A landscape with many valleys, sampled at points; each row gives a point and its height.
From any point a ball rolls to the lowest of the 2 points nearest to it. It stops when none of these is lower. Distance is the straight distance between rows; heights are no part of it.
k_303 h=69.2: [ 77 123 131 115  98 123 118 128 145 112  92 129 132  88 185 118 122  92
 148 123 122  94 174 148 127 159 209 111 117 121  89 135]
k_621 h=52.3: [107 124  75 104 128 136  79 140 149  90 126  95  96 105 115 161 110 121
 136 121 162 123 102 169 149 145 132 119 119  84 142 126]
k_152 h=49.8: [160 114 166 106 115 137 132 106 146 140 167 137 116 112 120 142 143 126
  97 136 101 164 140 148  57 100  75 105  97 211 173 140]
k_686 h=55.7: [101  90 100 117 100 170 108 139 149 127 105 114 101 114 113 110 153 119
 148 125 111 118 130 133 116 153 118 127 130 119 111 105]
k_108 h=45.4: [163 151 121 113 136 130 116 135 141 122 158 103 102 134 147 166 106 150
 117 113 123  94 101 116  91 132 117 116 134 165 118 105]
k_166 h=68.7: [122 132 119  80 126 141 126 110 146 123 122 126 158 114 159 141 134 124
 138 137  89 114 106  91 100 119 178  84 101 180 115 159]
k_88 h=38.9: [178 133 133 106 155 116  85 115 120  91 143 105 126 141 166 154 126 163
 119 154 133  92 101 176 114 105 107 101 104 172 141 133]
k_747 h=46.3: [159 127 120 119 158 121 112 145 116 139 146 124  83 100  86 117 107 143
 119 138 137 173 122 150 176 129  20 152 151  82 147 137]
k_910 h=33.1: [150 125 100 110 135 150 104 118 139 113 134  94 126  96 133 117 142 124
 138 139 127 111  93 168 103 107 145  89  99 157 151 131]
k_69 h=46.0: [160 124 155 102 120 115 130 110 144 119 158 119 116  84  92 129 135 118
 101 132  94 135 149 155  93 135  80  93  84 172 176 120]
k_45 h=61.9: [127 108 107 105 108 127 136 140 129 136  97 145 126 128 126  92 118  84
 180 122 140 129 166 136 131 139 121 123 158 141  87 123]
k_733 h=71.9: [ 97 130 155 116  79 123 111 121 146 130  77 138 150  89 158 111 125  83
 134 142 104 128 154 124 131 182 200 114 112 162  93 162]
k_713 h=41.5: [129 158 109 129 133  95 162 143 126 147 120 135 144 145 124 123 102 141
 173 122 122 151 144 134 167 121 115 106 150  65  93  86]
k_932 h=59.9: [139 139 124 112 151 120 124 116  81 108 124  88 141 137 143 136 149 111
 174 138 171 150 126 150 135 129 142 127 160  87 117 105]
k_808 h=45.2: [141 140 154 116  89 125 113 131 148 153 120 137 143  79 152 101 124  97
 118 127 115 143 128 124 106 153 128 133  89 213 133 144]
k_909 h=61.8: [110 140 131 143 112 138 154  97 142 113 138 136 110 130 112 138 125 136
 134 116  99  82 100 119 173 152 131  99 110 115 137 120]
k_379 h=68.9: [130 149 145 181 111 138 176 158 130 192 119 141 163 151 139 117 128 145
 109 122 151 157 109  96 165 141 157 154 139 112 150 129]
k_872 h=54.5: [142  84 120  94 140 149 146 128  90 109 105 139 119 133 106 102 120 135
 134 138 118 111 143 112 105 140 108 117 149 122 114 131]
k_101 h=72.9: [ 88  64 110 136 113 151 124 132 117  67 138  93 113 115 124 119 134 113
 100 123 113  94 139 130 111 127 133 116 127  71 128 104]
k_923 h=75.2: [ 88  98 101 145 119 153 172 111 131  84 155  97 114 143 129 141 147 114
 104 139 119  82 131 128 135 107 122  97 128  49 114 109]
k_742 h=49.2: [156 128 120 134 162  96 104 139 126 141 131 147 154 117 122  98 134 151
 136 143 149 182 121 147 128 108  91 130 114 125 151  89]
k_522 h=34.0: [162 110 119 111 124 138  98 126 130 120 139 118 101 103 116 119 160 143
 135 153 104 137 104 144  99 138  91 105 122 144 116  87]
k_675 h=33.5: [151 161 134 131 141 124 134 147 117 134 140 132 130 134 134 116 120 157
 135 137 113 150 113  92 131 152 105 105 124 133 118  92]
k_3 h=48.0: [144 132 109 118 149 114 136 138 126 132 137 100  92 127 106 105 129 118
 101 135 182 151 113 153 164 113  45 157 163  74 149 125]
k_815 h=63.1: [146 140 139 135 124 139 145 147 113 151 109 152 144 163 159 140 116 145
 134 127 129 109 129 107 124 142 183 146 124 163 118 146]
k_481 h=42.9: [150 153 156 151  97 108 153 108 121 136 150 146 121 181 124 136 124 116
 104 120 143 137 131 124 143 130  89 163 158 169 136 137]
k_16 h=37.1: [158 146 118 122 139 145 124 111 145 151 123 121 127 102 146 123 136 137
 143 116 117  99 126 188 101 102 144 112 124 192 142 135]
k_544 h=55.2: [111 113  81 129 123 107  88 107 156  97 138 131  99 103 116 134 130 113
 145 118 137  91 120 148 175 141 145 131 116 112 150 131]
k_702 h=38.8: [155 154 129 126 155  96 139 140 141 159 172 179 108 141 124 133 101 152
 136 111 135 151 159 145 143 126  77 126 109 171 159 138]
k_505 h=39.0: [172 122 129  77 102 154  94 137 146  96 137  97  91  73 127 118 129 136
 128 150  97 134 124 149 107 145  65  88 104 159 128 108]
k_475 h=24.5: [128 166 147 142  98  87 125 182 124 153  81 157 173 125 169 104 126 107
 140 140 109 161 151 109 108 165 216 140  86 177 104 155]
k_823 h=41.7: [155 137 135 102 154 113 121 118 134 125 152 146  92 129  98 145 130 142
 130 131 136 141 145 158 141 132  62 118 124 150 153 134]
k_760 h=22.8: [164 112 124 143 168 142 115 119  95 119 136  99 125 101 115 117 125 145
 128 140 133 148  88 163 154 144  99 125 153  71 132 101]
k_639 h=48.6: [102 137  84 139 171 131 113 147 109 113 130  92 103 150  96 139 142 139
 125 133 134 118 123 152 176 117  85 144 165  56 125 120]
k_35 h=68.8: [118 138 123 103 112 124 109 130  96 113 129 114 120 100 126  84 147 128
 165 109 109 160 147 150 141 131  92 129 119 136 138  99]
k_506 h=78.8: [103  95 119 112  92 158 120 136 187 124 101  97 125  98 118 132 153 120
 106 155  98  53 110 124  99 123 162  95  94 150 115 136]
k_888 h=49.6: [100 153 151 149 161 127 167 144 120 143 120 141 153 196 111 159 114 147
 134 108 154 137 160 110 141 129 177 131 165 137 113 150]
k_581 h=82.2: [143 147 134 113 121 144 125 130 117 144 161 127 100 133 118 134 163 116
 134 127 141 179 110 117  75 112  87 142 127 179 125 125]
k_753 h=85.3: [127 139 125  87 104 126  95 126 198 140  75 122 136  71 151 128 119 122
  88 152  78  85 126 127  87 127 135 114  76 219 122 175]
k_995 h=76.0: [ 76 108 136 142  79 171 141 117 171 132 111 120 128 118 115 112 140 103
 121 117  99  63 134 137 122 136 158 114 115 140  92 132]
k_723 h=46.5: [158 152 179 159 139  95 123 109 114 137 158 154 144 168 115 146 110 142
 103 108 129 147 141 118 120 109 102 133 136 166 159 135]
k_266 h=34.1: [154 113 104 145 172 120 106 140 123  94 129 101 114 135 107 120 101 167
 100 124 151 100 107 192 150 105  82 130 126 106 172 128]
k_648 h=55.6: [111 116 104 144 140 110 137 114 111 144 130 115 145 133 149 134 117 128
 117 137 175 143  98 101 174  95 122 165 158  24 116 118]
k_705 h=55.8: [139 160 177 158 100 102 142 133 120 134 114 142 175 189 154 124  98  92
 113 139 116 155 161 117 139 147 189 136 132 192 120 173]
k_972 h=74.1: [ 85 128 164 137  69 155 133 115 141 138  99 140 153 128 136 105 116  89
 128 113  87 113 131 110 131 155 161 122 107 160  78 146]
k_757 h=62.8: [121 110 115 111 140 164 105 106 107  87 142 106  89  95 102 139 155 111
 156 137 134 130 113 127 153 164 120 144 153  77 126 130]
k_47 h=79.9: [140 129 131 103  89 152 117 113 142 139 152 132 103  97 114 145 167 100
 123 133  92 159 116 109  76 131 117 139 112 191 120 137]
k_849 h=36.4: [175 110 132 112 155 141  86 130 122  93 153 101  98 133 117 149 105 171
 100 122 120 102 107 185 119 111  78 103 110 146 154 125]
k_996 h=58.2: [142 123  98  97 117 117 149 138 130 130 125 159  94 146 115 110 133  94
 153 128 155 146 135 121 133 126  90 147 159 136  97 126]
k_965 h=52.5: [ 97 151 133 146 129 115 138 134 170 133 135 129 137 155 121 125 158 130
 134 131 153 108 119 103 159 123 156 113 105 128 159 131]
k_924 h=29.3: [165 127 146 110 129 112 134 161 122 161 116 179 145 149 154 106  90 130
 140 147 137 172 148 119 125 158 129 140  92 200 120 156]
k_116 h=38.7: [137  98  81 129 149 141 122 149 137  97 145  90 107 100  88 120 101 101
  97 107 140 132 107 151 140  97  83 124 127  64 168 131]
k_75 h=78.4: [ 81 122 118 132 100 163 187 139 151 144 135 113  97 122 118 126 102 108
 104 116 143 109 131 101 172 138 109 118 132  48 118 121]
k_107 h=46.9: [142 132  73 125 151 126 119 140 154 134 151 134  88 118  88 141 139 129
 151 125 147 135  95 153 136 103  92 135 127 103 138 132]
k_625 h=50.1: [ 63 112  89 134 107 162 133 144 136 121 101 110  97 148 110 144 118 129
 128 109 151 119 126 152 125 116 115 130 157  46  89 124]
k_606 h=49.4: [125 138 130 132 126 152  97 137 157 123 124 101 122 123 135 147 118 149
 122 130 132  95  77 117  93 123 150 109 125 155 106 108]
k_969 h=58.4: [136  95 114  77 135 153 128 124 126 102 127 121 102 111 119 107 130 104
 139 138 116 108 146 104 106 136 103 122 125 174 122 151]
k_583 h=53.5: [125 101 133 103 150 138 137 139  64 131 107 116 147 129 113 142 122 121
 193 140 140 168 165  94 182 121 115 151 171  29  79 117]
k_591 h=40.3: [155 134 126 144 130 132 107 113 123 152 107 152 152 123 141 130 119 162
 156 118 124 133 118 183 106 103 155 126 131 152 138 124]
k_450 h=60.1: [112  69  96 126 131 155 111 119 107  90 142 101 104  99 107 120 146 102
 121 157 159 139 103 131 161 154  98 155 166  34 121 132]
k_5 h=34.3: [127 146 119 149  91 128 181 138 123 144 131 158 130 148 112 136 116 125
 116 110  85 154 134  99 134 168 142 149 129 135 127 134]
k_858 h=82.6: [121 152  98  80 114 111  92 138 187 124 108 113 119 110 150 148 135 130
 114 133  90  88 123 100  99 121 130 110  85 205 128 136]
k_385 h=66.5: [113 102 117 111 102 120 114 136 124 113  93 124 120  93 165 108 129 121
 141 135 125 100 160 164 114 164 189 131 145 110 117 113]
k_850 h=73.8: [127 162 147 145 137 123 126 105 126 126 143 151 139 133 110 149 135 159
 125  83  96 112 141 130 145 140 144 142 104 162 155 135]
k_171 h=33.0: [165 116 164  86 134 155 104 113  75 114 117 134 135 106 147 116  83 111
 184 118 138 144 137 107 126 147 126 122 144 135 102 123]
k_50 h=23.6: [180 134 181 114 127 121 125 147  92 156 113 156 155 112 154 119  85 110
 155 134 144 182 166 121 112 156 146 139 112 173 112 130]
k_767 h=4.8: [158 127 178 113 130 120 105 148 122 170 103 147 164  92 171 111 103 105
 124 155  90 158 190 132  95 161 154 136 105 230  92 167]
k_365 h=45.1: [ 86 119 100 158 159 131 119 125 114 112 133 108 136 135 131 149 119 165
 103 121 141 124 117 131 156  91 171 126 121  50 177 144]
k_457 h=45.9: [ 84 105 116 110 124 140 116 135 124 130  91 140 139 127 133 121 101 123
 163  98 149 142 150 161 109 117 166 130 130  90 116 127]
k_237 h=57.0: [ 81 144 131 170 127 113 120 163 165 142 128 123 157 137 144  91 137 117
 119  99 161  98 146 113 134 116 176 115 113 127 125 133]
k_746 h=28.0: [132 135 120 138 164 126 127 144 136 123 167 118 107 142  91 148 159 146
  97 111 129 124 104 113 101 103 110 129 105 125 174 124]
k_523 h=68.6: [135 126 165  95 118 135 124  89  85 112 118 133 119 150 131 157 145 130
 151 146 111 142 133 109 101 138 108 134 162 171 100 133]
k_447 h=35.2: [139 157 104 126 130 122 160 136 134 131 142 107 115 147 108 143 124 170
  83 119 136 131  91 136 162  71  92 138 134  45 188 130]
k_442 h=62.5: [ 71 113 104 127 127 147 107 100 136  96 135 123 146 144 146 143 157 120
 144 122 115 104 111  93 117 105 180 114  90 108 104 137]
k_200 h=59.7: [ 88 120 113 108 104 118 113 141 169 135 107 142 108 111 100 123 119 111
 133 123 130 127 135 125 124 159 129 115 116 143 133 123]
k_586 h=65.8: [131 132 146 108 134 132 114 118  94 115 124 107 129 157 158 138 129 127
 157 122 155 117 112 118 108 114 128 147 148 162  98 113]
k_304 h=66.3: [141 151 141 173 115 129 152 139 136 150 131 151 161 167 171 139 128 140
 117 116 155 113 120 102 145 125 203 152 145 121 144 138]
k_722 h=66.6: [146 144 156 178 145 142 173 157 152 186 138 148 137 136 101 116 138 158
 102 134 149 147 112 117 160 142 123 140 124 137 178 135]
k_396 h=37.3: [ 94 138 112 143 119 118 176 129 126 143 119 123 127 162 126 140 131 162
  80 127 157 139 109 126 152  95 115 155 165  62 169 136]
k_618 h=57.6: [100  98  97 129 144 112 120 114 100 109 143 120 109 117 127 139 133 111
 101 141 176 146 114 123 157 113 105 180 161  45 137 121]
k_287 h=81.8: [103 102 139  98 117 161 114 118 165 105 129  83 117 106 105 134 149 110
 104 150 113  73 112  84 119 137 133 102  94 155 111 127]
k_693 h=80.0: [133 150 128 136 166 132 142 105 106 132 151 130 104 128  82 133 146 115
 143 114 119 154 131 138 162 118  68 145 192  87 110 134]
k_257 h=40.2: [139 148 159 129  99 124 135 146 161 162 143 142 128 136 118 110 122 117
 102 127 135 138 152 119 110 145 105 132  98 226 144 139]
k_887 h=77.0: [ 80 113  98 131 124 143 186 130 135 106 159 107  88 129 127 148 135 106
 104 144 135 123 142 112 148 127 107 121 145   4 107 113]
k_526 h=65.2: [122 146 119 152 115 104 142 103 145  95 139 124 139 129 159 122 135 139
 116 114 112  61 133 145 142 125 188  92 116 117 154 119]
k_97 h=51.2: [ 73  80 118 143  97 166 120 106 139 114 122 130 127 122 156 141 121 105
 168 133 146 116 146 134 110 111 168 132 131  51  63 116]
k_658 h=57.1: [152 107 120 128 111 105 120 130 121 154 126 162 129 135 141 122 138 125
 136 144 134 140 149 143 104 145 139 170 143 172 119 107]
k_864 h=34.7: [150 151 137 122 131  94 138 147 150 145 140 162 128 141 139  99  94 123
 122 125 154 153 141 101 146 143 103 129 104 174 149 141]
k_748 h=64.1: [ 94 134 104 161 136 128 139 149 126 149 113 106 158 146 144  94 141 140
 127 111 152 109 136 141 175 104 132 146 135  89 127  96]
k_2 h=79.7: [107 173 116 114 145 112  91 152 185 132 119 109 144 136 151 131 142 137
 123 132 102  69 131 103 115  95 161  92  97 187 122 145]
k_670 h=26.2: [158 119 124 131 152 133  98 110  96 106 121 105 151  95 137 119 116 165
 142 136 133 131 114 178 144 135 131 101 134 105 140 112]
k_765 h=38.1: [143 153 147 147  98 121 174 126 146 130 146 123 105 149 100 127 141 121
  90 104 125 110 120 116 132 125  98 155 136 133 168 118]
k_96 h=41.0: [109 107  89 129 142 135 109 138 119 101 126 112 124 106 106 109  95 132
 115  92 119 122 117 154 119 104 122 118 117  88 158 122]
k_95 h=64.4: [118 163 154 148 115 127 147 133 149 164 111 143 136 100  99 118 115 148
 115 118 142 151 107 128 159 164 115 114 114 134 168 119]
k_352 h=77.5: [152 111 136 102  68 151 135 106 142 141 142 151  98  97  85 131 151 105
 120 119 101 121 106 144  91 128 111 154 101 160 152 132]
k_464 h=49.9: [121 135 162 123 121 129  92 122 142 134 103 113 152  92 167  98 134 112
 114 127 125 101 133 131 104 137 164 130 109 197 134 142]
k_121 h=44.1: [149 118 112 136 188 121 152 151  91 154 122 114 139 147 116 104 147 144
 131 154 174 151 101 118 162  99  94 146 154  93 145 123]
k_567 h=70.7: [131 163 163  96 128 133 126  99  83 117 124 134 136 138 144 125 117 126
 137 112  96 129 164 123 135 134 115 123 132 189 115 137]
k_918 h=62.0: [ 99 154 132 179 122 109 127 135 121 159  98 147 170 161 151 100 106 141
 141 110 136 105 134 113 189 111 150 147 128 103 119 120]
k_516 h=52.7: [176 107 168 129 153 137 130 101 125 132 196 143 108 119 114 136 143 127
 102 132 124 170 122 146  72  88  60 112 105 161 174 141]
k_73 h=65.7: [112 114 131 112 121 152 130  90 126 111 121 133 140 147 128 140 144 125
 132 124 104 107 100 110  96 106 167  92 122 148 122 156]
k_761 h=74.0: [152 128 138 136 108 128 147 105 111 129 132 170 115 116  87 144 133 142
 108 131  86 164  99 131 134 154  72 165 153  91 136 120]
k_654 h=29.6: [162 170 138 166 109 132 175 139 119 160 157 167 128 166 118 151 129 134
 109 112  96 183 113 100 115 141 116 159 122 146 135 138]
k_678 h=67.9: [139 113 107 137 123  95 127 120 128  98 129 127 137 128 147 103 125 129
 116 116  99  71 128 161 134 117 136 114 120 120 141  93]
k_993 h=51.1: [119 108 118 146 184 136 118 131  75 106 118 113 131 141 115 141 125 142
 143 131 131 122 147 137 164 124  95 156 172  56 111 111]
k_628 h=58.6: [ 99 109 102 125  91 124 120 107 168 115 136 140 106 109 129 133 128 102
 129 117 103  56 120 119 163 136 154 129  81 105 131 120]
k_521 h=62.4: [ 97 142 115 127 109 127 145 141 164 153 109 150 119 121  82 126  99 131
 128 119 137 158 110 104 140 152 116 113 121  90 134 125]
k_77 h=23.1: [167 135 149 110 123 113 113 128 166 144 106 131 143  88 141 128 121 145
 125 156  87 120 151 144  94 152 137  80 111 208 108 122]
k_488 h=55.1: [179 135 170 142 174 154 166 110 113 153 181 124 116 125 108 116 142 147
  90 118 129 139  95 133 103  98  73 125 125 142 160 145]
k_143 h=63.0: [100 144 127 132 114  98 121 117 144 100  99 147 136 123 184 114 113 119
 125 108 110  56 144 153 115 111 192  87 106 117 138 165]
k_189 h=54.4: [131 102 110 123 120 138 124 133 111 121 123 135 106 126 104 103 125  97
 160 129 149 142 111 111 142 124  77 155 167  80 101 109]
k_202 h=66.2: [101 141 137 102 138 128  92 106 119 110 137 119 118 116 135 145 169 131
 135 131 147 132 110 119 143 154 150 122 114 166 150 137]
k_256 h=65.5: [101  99 126  99 130 141  86 104  96  84 114 120 112 103 125 128 152 135
 139 142 147 128 107 132 153 158 148 117 126 116 136 134]
k_265 h=53.6: [106 118  96 150 165 127 137 127  99 131 136  98 128 140 141 169 112 136
 130 130 148 131 129 124 160  89 125 148 169  14  88 114]
k_435 h=79.6: [ 64  98 130 113 107 161 157 136 148 137 123 134  92 127  96 133 111 111
 129 123 132 136 156  91 168 158 106 132 151  51  90 136]
k_366 h=41.6: [162 171 159 112 128 140  93 126 140 121 142  97 112 130 163 146 116 161
 107 139 133  83 110 145 116 119 101 109 108 201 142 123]
k_511 h=53.1: [ 78 107 137 153 157 137 145 132 127 139 121 130 152 168 123 154 120 129
 143 125 149 102 174 110 137 137 187 138 147 102  88 135]
k_857 h=23.7: [149 151 133 172 138 141 161 126 150 141 179 127 114 141 120 153 147 125
 106 114 146 142  69  92 111 111 112 151 154  91 127 122]
k_149 h=43.0: [162 163 140 114 129 123 124 143 160 136 150 144 121 169 135 144 160 171
 127 151 136 132 116 124 126 107 108  99  99 186 168 137]
k_700 h=62.9: [139 134 131 125 134 132 134 111  75 127 127 115 133 149 172 143 128 122
 166 121 178 122 120 118 134 122 148 153 163 103  86 100]
k_873 h=50.4: [117  97 144 117 134 142 162 124  62 143  85 137 164 136 123 127 100 134
 175 127 132 164 158  93 183 121 151 154 139  68  95 137]
k_130 h=29.4: [157 110  92 128 145 127  87 126 130  95 131 102 112  97 124 127 113 144
 131 152 129 131  90 198 119 127 135  88 102 108 172 128]
k_518 h=72.6: [103 147 137 122 124 119 132 132 149 128 117 120 168 140 172 133 139 117
 127 147 100 113 146  77  97 131 204  91 110 162  92 140]
k_451 h=62.2: [124 109 141 129 122 126 121 142 115 138  94 140 129 121 137 141 138 134
 147 143 132 132 159 141 115 183 162 154 151 132 107 103]
k_413 h=57.8: [173 136 142 124 157 106  88 112 143 144 161 133 140 115 162 146 145 139
 124 167 143 148 128 119  89 109 139 123 105 206 130 119]
k_710 h=38.5: [156 161 135 125 125 120 156 123 132 127 130 151 131 153 140 132 133 176
 115 134 100 129 100 112 117 124 123 101 108 162 146 113]
k_285 h=60.0: [ 65 133 141 177 131  93 130 154 138 146  89 151 180 144 142  96 112 128
 137 107 135 110 172 122 157 125 184 139 115 107 105 136]
k_711 h=76.5: [ 93 149 107 143 120 113 101 143 158 132 102 133 162 141 174 129 151 114
 131 142  85  64 140  92 115 101 192 110  95 176  98 134]
k_376 h=59.4: [124 111 128 146 120 136 118 124 131 146 114 145 143 164 153 132 141 123
 125 144 163  81 117  99 118 136 172 148 141 174 103 144]
k_68 h=72.1: [126 150 158 108 124 139 132 109 122 122 126 135 122 115 113 140  99 135
 123  93  86 120 149 126 129 136 112 127  97 200 153 158]
k_560 h=36.3: [159  97  80 165 173 120 103 146 129  91 149  85 131 125  86 127 102 128
  90 131 138 108 105 167 155 119  93 105 118  71 173 135]
k_452 h=32.9: [134 159 116 132 145 131 166 136 148 128 168 124  98 155  96 152 149 167
  91 104 142 136  82 104 135  77  91 140 121  91 190 150]
k_260 h=46.4: [112 146 153 146 121 112 147 110 128 137 121 135 132 181 124 146 104 114
 120 101 142 127 135 110 140 130 136 145 164 141 115 136]
k_258 h=70.4: [ 99  85 130 146 107 132 133 108 123  96 103 122 146 116 134  85 106 118
 105 108  97  82 140 138 125 124 148 109 133  93 128 108]
k_11 h=52.2: [ 77 100 109 124  82 173 122 161 141 127  87 119 108 132 120 114 145 139
 141 126 126 127 147 148 122 151 122 127 174  77  84 107]
k_139 h=38.6: [116 128 135 146  76 131 164 143 153 135 129 141 124 138 105 142 151 119
  87 121  82 124 128  94 122 169 147 143  90 156 146 144]
k_645 h=58.8: [ 51 104 108 128  89 148 145 126 144 103 128 137 142 123 165 112 145  95
 142 126 122 102 152  97 115 115 171 101  83 100  77 139]
k_806 h=50.0: [116 123  66 106 135 142 118 126 158 116 135 115  78 128 123 152 128 112
 160 131 162 117  89 159 147 132 121 150 137  71 115 122]
k_185 h=37.2: [115 123 153 103 146 174 106 119  88 113 134  94 131 100 125 130 110 101
 166  97 131 129 139 112 121 149 137 113 143 142 101 139]
k_144 h=72.4: [161 122 158 127 137 141 139 111 104 124 135 160  85 133  91 159 138 148
 124 137 115 154 112 130 106 149  74 139 160 121 109 124]
k_174 h=17.1: [137 133 120 175 116 132 171 122 123 152 152 146 131 141 118 140 160 144
 114 123 116 155  92 115 121 108 113 158 160  66 118 101]
k_585 h=15.2: [157 151 176 111 105  97 124 164 104 144  91 148 166 113 155 118 103  89
 155 144 109 177 175 121 113 175 191 156 102 204  95 149]
k_128 h=33.7: [141 126 123 125 125  90 128 151 140 142 113 144 152  90 159 106 139 132
 124 147  93 109 155 137 101 175 173  98 109 171 132 117]
k_877 h=76.3: [154 152 156 165 114 119 124 105 159 145 172 160 144 122 109 148 156 137
 105 111  88 108 143 124 114 128 148 142 106 201 180 144]
k_865 h=20.0: [128 126 126 132 131 129 144 145 151 114 149 100 121 109  96 118 140 126
  96 122 114  87 120 119  90 118 126 111  99 142 174 119]
k_386 h=44.3: [160 116 101 115 157 137 103 135 137 135 141 141  76  95  95 132 116 160
 146 122 133 163 118 177 140 130  60 144 127 116 135 132]
k_308 h=40.4: [108 109 109 134 160 119 157 138 114 115 130 105 133 158 107 115 157 135
  92 147 169 123 124 127 145 103 106 134 154  89 163 139]
k_946 h=24.1: [165 148 130 157 127 104 171 127 104 166 150 158 140 151 122 126 146 140
 126 132 116 196 121 115 122 130 113 158 139 111 123 102]
k_72 h=28.9: [168 100 167  93 157 138  97 118  78 143 120 158 127 102 147 116  85 131
 175 144 148 180 140 129 120 141 116 125 107 151 122 144]
k_368 h=45.3: [106 122  92 123 171 116 105 151 112  95 131 109 104 168 108 146 154 139
 137 124 133 118 119 143 112 111  95 146 161 105 128 123]
k_677 h=66.4: [115 139  98 125 140 130 126 138 106 128 110 108 133 125 128  76 155 141
 147 122 128 134 123 142 161 119  99 130 134  94 125  83]
k_34 h=70.8: [174 114 176 120 154 153 133 103  86 122 147 152 107 131 121 165 124 153
 115 139 118 156 142 141  98 161 110 133 163 165 105 139]
k_824 h=62.3: [135 147 147 118 154 118  90 113 133 135 142 106 145 124 161 154 165 153
 118 160 142 114 118 107 117 126 169 109 115 199 148 153]
k_660 h=48.3: [ 80  88  96 113 121 164 124 134 114  97 110 116 125 147 141 129 113 129
 155 109 146 131 127 152 114  93 146 119 133  42  97 134]
k_479 h=52.6: [152 161 165 164 113  98 164 137  92 145 120 146 181 172 131 137 101  96
 135 122 124 188 173 116 143 167 174 167 136 161 123 144]
k_247 h=42.4: [163 135 153  85 116 127  98 105 129 115 142 108 113  78 146 119 124 139
 125 137  80 146 145 151  94 120  85  73  93 191 144 122]
k_820 h=84.4: [116 149 116 118 107 132 142 141 145 143 145 114 119 135 122 102 163 109
 134 118 138 139 102 124  99 112 102 124 117 152 132 105]
k_822 h=57.7: [ 89 121 148 161 140 127 146 156 122 145 106 129 172 167 121 135 140 101
 157 144 122 129 167 106 146 153 177 137 129 143  62 126]
k_662 h=50.8: [146 109 132 115 143 136 163 132  83 132 130 153 125 150 110 136 106 126
 145 119 125 158 132  85 124 146 120 139 148 103  98 136]
k_417 h=55.0: [ 83 109 115 133  85 135 152 120 138 125 124 145 143 142 152 108 132  75
 157 118 146 127 146 110 124 123 156 127 133  85  82 116]
k_962 h=77.3: [127 118 113 162 143 132 168  95 127  99 169  98  99 137 117 162 137 113
 103 128 130  88 103 120 146 123 123 120 140  51 152 127]
k_926 h=78.7: [144 147 117 146 146 126 160  92 119 116 170 114  95 121  98 161 124 113
 112 121 128 125 102 144 168 106  98 136 169  63 146 147]
k_99 h=56.7: [138 127 133  92 161 120 126 137  79 107 108  91 121 140 111 141 120 102
 194 136 167 169 154 135 148 109 112 137 181  55  87 119]
k_636 h=61.3: [135 112 115  70 109 135 122 115 153 124 120 101 112  89 121 124 155  97
 118 159 106  94 150 104 100 139  99 135 116 224 126 150]
k_87 h=47.9: [142 181 145 140 142 111 125 137 177 133 149 141 146 170 127 126 153 148
 123 125 160 119 137 108 150 103 143  96 130 158 168 145]
k_690 h=75.6: [137 112 124 131  79 139 130 105 129 134 139 156 103  89  94 126 138 134
 119 111 113 148 101 142 120 140  92 149 118  98 159 112]
k_119 h=53.2: [166 122 137 133 168 101  77 138 131 140 156 142 130 135 141 139 138 151
 146 167 174 158 113 140 112 107 103 118 101 156 126 109]
k_383 h=47.6: [146 119 133 122 162 129 164 132  72 159 112 141 148 144 134 128 108 136
 151 134 155 164 126 110 158 130 125 166 151  84 125 123]
k_614 h=46.1: [150 125 121 150 159  91 117 123 115 139 135 147 140 134 125 121 108 154
 127 133 158 147 135 145 141 110 123 145 147 116 167 117]
k_310 h=30.3: [106 134 133 149  97 120 169 147 158 130 143 113 114 135 110 124 156 103
  75 121 124  88 141 111 114 161 139 130 126 144 159 113]
k_253 h=38.0: [119 154 110 140 111  94 144 146 137 158 111 157 153 139 138 130  90 129
 169 111 127 171 149 121 156 133 170 122 131  82 105 110]
k_22 h=46.8: [132 114 118 130 168 100 135 123  88 124 124 115 148 131  99 118 121 141
 126 158 155 190 121 128 157  94  81 131 165  53 135 130]
k_832 h=54.2: [141 116 128 129 118 139 110 135 150 135 111 121 136 148 133 132 148 129
 104 152 132  74  96 115  90 106 133 127 130 194 123 141]
k_443 h=43.3: [ 95 101  94 160 173 132 110 146 114 111 120  95 153 118 125 125  89 146
 111 114 134 140 136 149 144  97 147 131 142  39 147 120]
k_860 h=27.9: [156 138 113 133 159 118 103 131 119 107 158 109 105 122 128 134 133 155
 127 144 125 142  90 125 130 144  97 113 131 108 111  82]
k_31 h=55.5: [119 104 121 103 116 142  91 124 152 125 118  94 132  57 141 107 148  90
 106 128  91  94 149 121  87 130 140 141 111 209 132 144]
k_752 h=13.8: [166 125 175 111 144 110 104 117 143 156 114 135 160  82 179 121 115 128
 110 167  80 120 184 135  95 142 126 110 109 245 106 146]
k_150 h=58.3: [123 156 178 136  97  91 119 113 130 119  81 159 179 164 158 126 100 122
 137 117 123 143 148 142 121 125 173 128 138 175 133 160]
k_863 h=32.6: [120 140 132 135 103 104 133 143 131 153  98 155 167 134 148 110 121 105
 159 125 112 164 140 123 122 144 186 118 108 143  95 120]
k_550 h=51.0: [151 118 106 161 124  85 132 134 139 138 139 153 129 150 142 115 152 136
 111 146 154 127 137 122 107 113 134 155 144 137 159 113]
k_416 h=60.7: [112 135 146 129 125  98 125 120 126 116  92 150 178 138 163 116 124 118
 144 110 138 108 157 147 111 104 212  99 126 140 127 156]
k_369 h=49.3: [155 165 176 166 132  96 144 119  88 135 138 164 169 160 140 123  85 129
 115 111 117 170 168 106 133 126 128 162 131 165 135 144]
k_520 h=43.1: [110 130 120 149 132 112 101 124 131 134 112 141 140 129 131 135 114 148
 140 108 159 134 109 151 112 116 155 144 140 112 134 125]
k_177 h=51.8: [112 115 123 124 109 154 127 127 111 129 101 121 103 133 101 121 119 136
 130 113 139 143  94 147 131 104  86 150 167  66 110 117]

Where does a ball stop that starts at each point below?
k_722 => k_760
k_101 => k_481
k_677 => k_860
k_379 => k_266
k_581 => k_383
k_850 => k_383
k_189 => k_760
k_711 => k_760
k_45 => k_760
